The views of a scene show one set of named points, each view turned or mirrored, shifted and resized as a whole, with a little noise and some points left out.

Scene 1
View 1
j408: 28 -10 0 11 -3 -11 -2 6 -12 11 -18 2 1 -2 22 -28 11 15 -15 -1 1 -12 31 -6
j211: 29 -3 9 -2 -2 5 -29 18 0 -11 2 24 -14 -2 1 -9 11 4 -16 -12 -7 -15 -1 -15
j73: 40 -5 0 11 5 4 12 -12 -8 9 0 -2 6 -9 29 -29 11 7 -10 -8 2 -23 19 -8
j278: 21 -12 4 13 -2 -3 -4 0 -15 10 -8 0 -6 -2 16 -21 10 8 -9 4 6 -6 16 1
j15: 37 -2 0 9 4 2 4 -5 -4 4 1 6 4 -6 25 -26 11 9 -13 -12 -1 -24 20 -15
j7: 26 -5 7 8 1 10 -8 -3 -8 0 6 8 -12 -5 11 -14 9 0 -5 -2 5 -8 1 -2
j855: 11 -15 1 15 -5 -15 -6 5 -18 16 -23 -2 -5 3 19 -25 10 19 -14 9 7 3 33 3
j225: 37 11 -1 1 6 6 -3 -7 12 -9 14 20 3 -3 22 -20 9 14 -15 -29 -1 -32 12 -31
j88: 14 -2 6 1 -7 -10 -30 21 -1 -6 -10 24 -14 6 4 -13 8 19 -21 -10 -2 -8 21 -16
j378: 22 -11 6 8 -3 -4 -12 8 -15 6 -10 4 -9 -1 12 -18 10 8 -12 5 3 -4 16 2
j264: 26 -6 -1 9 -2 -11 -5 6 -9 8 -15 6 1 -1 21 -27 9 16 -19 -6 -1 -16 31 -11
j858: 12 -5 3 15 2 4 7 -21 -11 8 7 -3 -5 -3 21 -16 6 12 -1 -1 17 -1 11 2
View 2
j15: -13 -26 34 15 -17 -9 -28 14 6 -21 30 0 -11 -17 -27 -2 -11 -38 13 -11 -35 9 5 -15
j73: -16 -39 51 18 -8 -4 -39 5 6 -21 46 -24 -10 -1 -25 6 -17 -42 25 -10 -44 0 16 -11
j855: 10 -24 23 12 -40 4 -33 12 23 -38 20 -46 5 -25 27 -17 4 -52 -17 -30 -4 16 -5 -25
j378: -9 -17 19 3 -37 5 -19 6 16 -37 17 -11 -5 -23 17 2 -16 -34 -4 -22 -5 5 2 -2
j408: 0 -33 27 23 -32 -1 -24 10 12 -35 24 -22 -5 -18 -4 -10 -2 -52 10 -12 -15 14 -7 -19
j264: 0 -28 24 24 -30 -6 -21 13 9 -32 25 -13 -8 -22 -16 -13 -1 -50 8 -10 -21 14 -10 -21
j7: -28 -9 28 -16 -21 4 -27 8 11 -25 26 6 -11 -14 1 16 -32 -14 -1 -21 -20 -7 22 12
View 3
j211: 10 9 2 -17 -12 27 -30 -1 -9 14 -14 26 -4 3 -4 8 -26 -21 -12 22 14 15 -33 0
j408: -5 -4 6 -9 0 26 -14 -30 -15 10 18 14 -16 25 -16 20 0 2 -10 -12 -18 26 17 -2
j264: -1 3 4 -9 2 35 -17 -26 -19 11 17 19 -16 23 -9 15 -3 0 -7 -12 -17 29 17 -2
j278: -5 -13 4 -10 -5 16 -13 -26 -11 4 17 4 -19 17 -24 18 -4 -1 -19 -10 -13 25 5 3
j15: -2 2 -4 -7 -1 25 -12 -7 -11 5 10 18 -4 20 12 17 -3 0 -4 -2 -12 24 16 -3
j858: -8 -25 -17 3 -10 -8 3 2 -1 -21 20 -7 -8 8 0 20 3 5 -20 -12 -10 26 6 7
j73: -15 -12 -1 -4 -3 7 -5 -17 -2 13 10 11 0 32 6 33 -2 8 -4 -4 -22 17 24 -8
j225: 7 22 -17 -4 -1 33 -14 21 -11 5 -4 33 12 15 45 12 -7 -6 8 12 0 24 11 -6
j855: -5 -18 5 -8 0 20 -10 -38 -18 -2 29 0 -33 17 -41 15 2 1 -23 -23 -21 33 9 7
j7: -3 -14 -7 -6 -16 0 -10 0 -1 -2 -1 6 1 8 -2 20 -14 -7 -17 11 1 14 -17 0
j378: -5 -14 4 -11 -8 12 -17 -24 -10 7 10 7 -17 14 -28 19 -9 -5 -19 -2 -9 22 -7 1
j88: 17 16 5 -17 -3 45 -32 -11 -26 5 3 22 -24 -2 -20 -3 -17 -21 -15 3 5 32 -22 7
View 4
j73: -9 10 -17 24 11 23 3 -26 12 48 -2 11 11 17 -10 -31 -16 -25 -36 6 32 -1 -26 -12
j211: -46 35 -17 -39 -28 -12 -46 10 -7 17 13 -32 -12 -9 1 1 13 -6 8 -5 23 -29 21 2
j88: -58 36 -5 -39 -12 5 -26 20 8 -5 15 -3 2 20 2 0 47 1 28 -27 28 -30 18 5
j264: -32 15 -16 -4 6 27 -1 -5 22 23 13 28 15 28 -9 -20 30 -16 -3 -18 40 -14 -9 -6
j7: -23 16 -6 -19 -11 13 -9 -8 -19 13 4 -18 -8 -5 -7 -12 -17 -15 -7 16 -2 -4 6 2
j15: -25 23 -10 8 5 14 -3 -6 14 35 -2 7 9 23 -2 -21 9 -11 -16 -8 35 -15 -19 -7
j378: -29 3 -16 -30 -4 36 8 -17 8 -3 24 32 11 9 -21 -16 15 -25 9 -1 8 4 12 1
j278: -22 5 -10 -19 0 34 11 -15 0 5 13 27 7 11 -17 -22 4 -23 0 3 6 3 3 -1
j858: -8 7 10 8 11 26 33 -8 -21 3 -9 8 2 24 -5 -26 -24 -12 -14 17 -15 10 -7 7
j855: -28 2 -5 -21 11 51 28 -11 13 -15 21 59 20 31 -20 -23 32 -25 17 -9 9 5 5 2
j225: -31 44 -2 26 1 -18 -27 14 1 58 -18 -40 -2 25 14 -14 -3 3 -32 -11 49 -36 -27 -9
j408: -26 11 -18 -7 7 36 5 -13 23 18 15 40 18 23 -14 -21 24 -22 -4 -13 36 -5 -8 -9

In a view up to two points have been moved. Name them for each view, in the order of its rows, or write -.
view 1 => j15
view 2 => -
view 3 => j278, j73
view 4 => j378
